The views of a scene show one set of named points, each view turned or mirrored, shifted and resized as a whole, with a little noise and some points left out.
(in the rows, 128 means zero)

Scene 1
View 1
Vas: [125, 146, 103, 103, 94, 121, 99, 134, 129, 160, 130, 133, 121, 112, 149, 104, 128, 159, 99, 144, 119, 123]
Mevif: [132, 141, 119, 142, 111, 129, 122, 130, 130, 143, 150, 110, 152, 132, 146, 131, 130, 118, 136, 148, 115, 153]
kiza: [100, 129, 118, 136, 111, 105, 136, 137, 126, 148, 130, 144, 126, 115, 128, 95, 123, 142, 96, 125, 115, 136]
Zap: [127, 128, 129, 162, 113, 115, 152, 132, 134, 144, 146, 110, 153, 130, 139, 124, 128, 113, 137, 141, 109, 155]
Ges: [119, 128, 124, 162, 126, 128, 123, 122, 132, 133, 153, 102, 170, 135, 141, 132, 133, 106, 138, 137, 132, 146]
sar: [140, 147, 136, 169, 127, 138, 143, 134, 124, 130, 170, 100, 169, 153, 140, 157, 127, 82, 164, 154, 99, 195]
negu: [113, 117, 116, 151, 113, 114, 122, 120, 140, 145, 136, 106, 159, 118, 145, 109, 135, 131, 119, 131, 141, 114]
sevi: [118, 112, 134, 169, 101, 89, 189, 140, 141, 154, 130, 121, 137, 115, 133, 98, 126, 129, 125, 130, 100, 139]
kal: [127, 126, 128, 175, 128, 131, 130, 119, 136, 131, 160, 87, 183, 141, 145, 143, 135, 93, 155, 142, 131, 152]
kuzi: [107, 137, 114, 139, 126, 130, 100, 124, 124, 135, 147, 121, 155, 130, 137, 122, 130, 122, 115, 133, 135, 141]
Felup: [117, 144, 114, 108, 86, 99, 145, 151, 125, 166, 120, 158, 95, 105, 134, 86, 118, 166, 87, 137, 88, 139]
punav: [102, 135, 127, 150, 124, 113, 144, 138, 120, 137, 143, 138, 138, 129, 123, 112, 122, 120, 112, 127, 107, 160]
Dov: [132, 115, 122, 162, 106, 115, 140, 121, 147, 148, 142, 90, 167, 124, 152, 122, 137, 120, 143, 142, 129, 125]
lutad: [127, 110, 120, 166, 110, 117, 129, 115, 150, 145, 141, 83, 176, 123, 155, 121, 141, 120, 141, 139, 144, 113]
View 2
punav: [133, 149, 125, 111, 155, 126, 98, 110, 117, 140, 122, 127, 163, 143, 156, 130, 155, 127, 132, 127, 117, 97]
lutad: [148, 143, 104, 102, 159, 130, 146, 144, 131, 109, 120, 166, 140, 132, 82, 100, 153, 122, 123, 149, 152, 96]
kuzi: [130, 158, 130, 105, 146, 118, 110, 124, 137, 115, 109, 149, 162, 138, 119, 119, 125, 137, 118, 133, 115, 116]
Vas: [114, 138, 168, 91, 120, 159, 96, 109, 121, 134, 122, 164, 145, 107, 129, 91, 118, 126, 137, 125, 112, 142]
Dov: [144, 143, 108, 108, 157, 145, 141, 140, 125, 118, 130, 158, 138, 134, 94, 106, 156, 125, 128, 144, 147, 91]
kal: [146, 167, 92, 125, 169, 130, 144, 150, 141, 106, 129, 142, 150, 161, 91, 136, 146, 145, 113, 143, 132, 75]
negu: [140, 139, 122, 95, 150, 121, 125, 127, 126, 118, 111, 162, 149, 124, 106, 98, 147, 117, 127, 141, 141, 113]
Zap: [139, 149, 110, 117, 160, 145, 124, 128, 120, 131, 135, 136, 148, 145, 127, 126, 161, 130, 131, 135, 132, 82]
Ges: [140, 160, 107, 117, 160, 125, 129, 138, 136, 112, 121, 144, 154, 150, 105, 128, 142, 139, 117, 139, 128, 91]
Felup: [114, 122, 171, 91, 124, 170, 78, 88, 95, 166, 135, 144, 145, 103, 176, 95, 151, 110, 157, 117, 115, 129]
kiza: [129, 133, 142, 94, 141, 128, 93, 101, 110, 144, 115, 143, 158, 120, 156, 106, 153, 113, 140, 127, 124, 118]
sar: [137, 180, 97, 145, 169, 159, 133, 145, 137, 119, 152, 118, 150, 177, 116, 162, 146, 162, 117, 133, 112, 57]
View 3
Felup: [132, 103, 91, 103, 79, 120, 133, 187, 157, 68, 85, 96, 168, 119, 116, 196, 121, 143, 138, 101, 137, 149]
Dov: [121, 161, 146, 137, 142, 144, 99, 105, 119, 130, 120, 125, 114, 121, 138, 117, 151, 147, 110, 99, 140, 97]
Zap: [159, 162, 142, 131, 136, 133, 115, 108, 125, 104, 101, 130, 119, 111, 122, 120, 131, 126, 116, 88, 149, 117]
kal: [156, 181, 160, 141, 174, 119, 107, 71, 107, 141, 123, 131, 100, 100, 118, 94, 138, 125, 110, 90, 154, 89]
kiza: [139, 117, 115, 101, 114, 111, 146, 141, 156, 109, 98, 118, 155, 122, 123, 156, 117, 153, 136, 110, 137, 136]
sar: [198, 195, 155, 148, 168, 112, 107, 78, 98, 99, 104, 127, 95, 79, 94, 100, 123, 88, 110, 69, 170, 102]
lutad: [109, 159, 151, 135, 152, 140, 101, 96, 119, 152, 130, 126, 113, 125, 145, 111, 156, 159, 109, 107, 136, 88]
sevi: [150, 146, 139, 120, 103, 170, 125, 127, 149, 82, 81, 148, 134, 142, 148, 121, 127, 142, 118, 94, 132, 143]
Mevif: [146, 157, 132, 134, 146, 107, 108, 114, 114, 115, 116, 107, 119, 94, 107, 138, 136, 123, 118, 91, 154, 100]
punav: [171, 139, 129, 108, 132, 106, 149, 116, 146, 105, 93, 128, 140, 110, 111, 134, 107, 131, 132, 98, 148, 135]
negu: [112, 137, 135, 118, 141, 122, 121, 113, 136, 147, 124, 120, 133, 125, 137, 131, 143, 164, 122, 113, 135, 103]
View 4
sar: [143, 127, 119, 113, 116, 98, 115, 131, 139, 117, 146, 123, 156, 150, 92, 182, 117, 161, 96, 135, 125, 142]
Ges: [139, 135, 132, 126, 126, 112, 114, 127, 134, 121, 137, 115, 135, 149, 106, 140, 102, 132, 107, 122, 106, 148]
lutad: [144, 144, 130, 117, 120, 112, 121, 120, 140, 121, 132, 130, 127, 160, 119, 110, 105, 108, 109, 124, 99, 164]
Vas: [133, 135, 152, 138, 168, 123, 149, 116, 116, 131, 118, 142, 101, 126, 129, 111, 118, 120, 119, 96, 128, 107]
kiza: [136, 136, 142, 127, 167, 133, 134, 126, 120, 130, 127, 106, 107, 138, 99, 104, 118, 127, 107, 90, 143, 126]
negu: [139, 142, 138, 126, 139, 122, 125, 121, 131, 125, 128, 119, 116, 149, 116, 104, 104, 111, 112, 110, 108, 149]
Mevif: [139, 133, 134, 124, 137, 109, 129, 122, 130, 123, 132, 133, 130, 141, 112, 144, 115, 136, 107, 119, 120, 131]
Felup: [138, 136, 144, 120, 187, 134, 160, 121, 115, 136, 118, 131, 93, 130, 106, 98, 142, 130, 107, 79, 172, 102]
Zap: [145, 136, 125, 111, 135, 114, 126, 127, 135, 123, 136, 120, 132, 153, 98, 134, 121, 137, 100, 117, 133, 144]
punav: [136, 131, 136, 126, 155, 126, 122, 131, 124, 126, 134, 99, 122, 139, 90, 130, 115, 142, 103, 100, 140, 130]
Dov: [146, 142, 127, 112, 125, 111, 127, 121, 140, 122, 132, 133, 128, 159, 114, 117, 113, 117, 105, 123, 112, 157]
sevi: [151, 142, 119, 96, 149, 126, 134, 127, 137, 127, 133, 112, 119, 163, 87, 101, 135, 127, 94, 102, 158, 153]
kuzi: [132, 132, 145, 141, 144, 120, 119, 126, 123, 124, 131, 112, 122, 134, 112, 133, 98, 129, 114, 110, 107, 130]
kal: [142, 135, 125, 119, 112, 105, 109, 127, 140, 117, 142, 119, 146, 156, 104, 151, 103, 134, 103, 134, 101, 158]
View 5
negu: [139, 134, 135, 110, 124, 105, 108, 118, 128, 131, 146, 130, 129, 110, 147, 131, 122, 130, 124, 132, 122, 129]
sar: [74, 170, 134, 161, 103, 88, 167, 130, 111, 123, 99, 131, 112, 122, 217, 136, 104, 115, 104, 95, 111, 160]
Felup: [154, 126, 114, 106, 120, 141, 88, 86, 105, 144, 103, 145, 153, 168, 122, 81, 154, 76, 99, 135, 171, 170]
Mevif: [106, 142, 135, 131, 114, 95, 135, 127, 120, 128, 116, 141, 123, 126, 171, 132, 127, 103, 107, 120, 129, 141]
Ges: [111, 150, 140, 133, 115, 95, 130, 126, 121, 129, 126, 131, 116, 113, 179, 144, 109, 129, 119, 118, 105, 131]
lutad: [125, 139, 137, 114, 124, 90, 132, 129, 138, 120, 164, 125, 125, 87, 161, 136, 114, 143, 125, 126, 121, 132]
kuzi: [125, 137, 143, 126, 117, 104, 104, 123, 116, 138, 112, 142, 119, 133, 158, 147, 124, 109, 117, 130, 108, 115]
Dov: [120, 143, 132, 118, 122, 94, 138, 124, 133, 120, 153, 126, 128, 96, 165, 126, 117, 133, 118, 122, 130, 146]
punav: [129, 154, 128, 133, 112, 129, 104, 99, 101, 143, 98, 129, 128, 148, 168, 116, 116, 115, 114, 116, 116, 155]
kiza: [150, 137, 125, 114, 120, 134, 87, 94, 107, 145, 112, 134, 139, 149, 140, 108, 130, 109, 116, 130, 132, 149]
sevi: [141, 156, 112, 118, 120, 132, 122, 87, 113, 131, 139, 111, 144, 122, 162, 85, 114, 137, 116, 113, 143, 189]
Zap: [114, 155, 127, 132, 114, 108, 136, 113, 116, 128, 123, 126, 127, 121, 178, 117, 115, 123, 112, 113, 127, 162]
Vas: [140, 113, 132, 104, 123, 110, 96, 116, 121, 137, 115, 157, 139, 148, 122, 119, 157, 75, 103, 144, 155, 128]
kal: [96, 156, 140, 139, 113, 85, 149, 134, 125, 122, 132, 127, 113, 100, 194, 146, 103, 135, 118, 111, 104, 137]

In a view up to two points have been moved. Name them for each view, in the order of its rows, or write none.
view 1 | sar
view 2 | Zap
view 3 | none
view 4 | Felup, punav
view 5 | kal
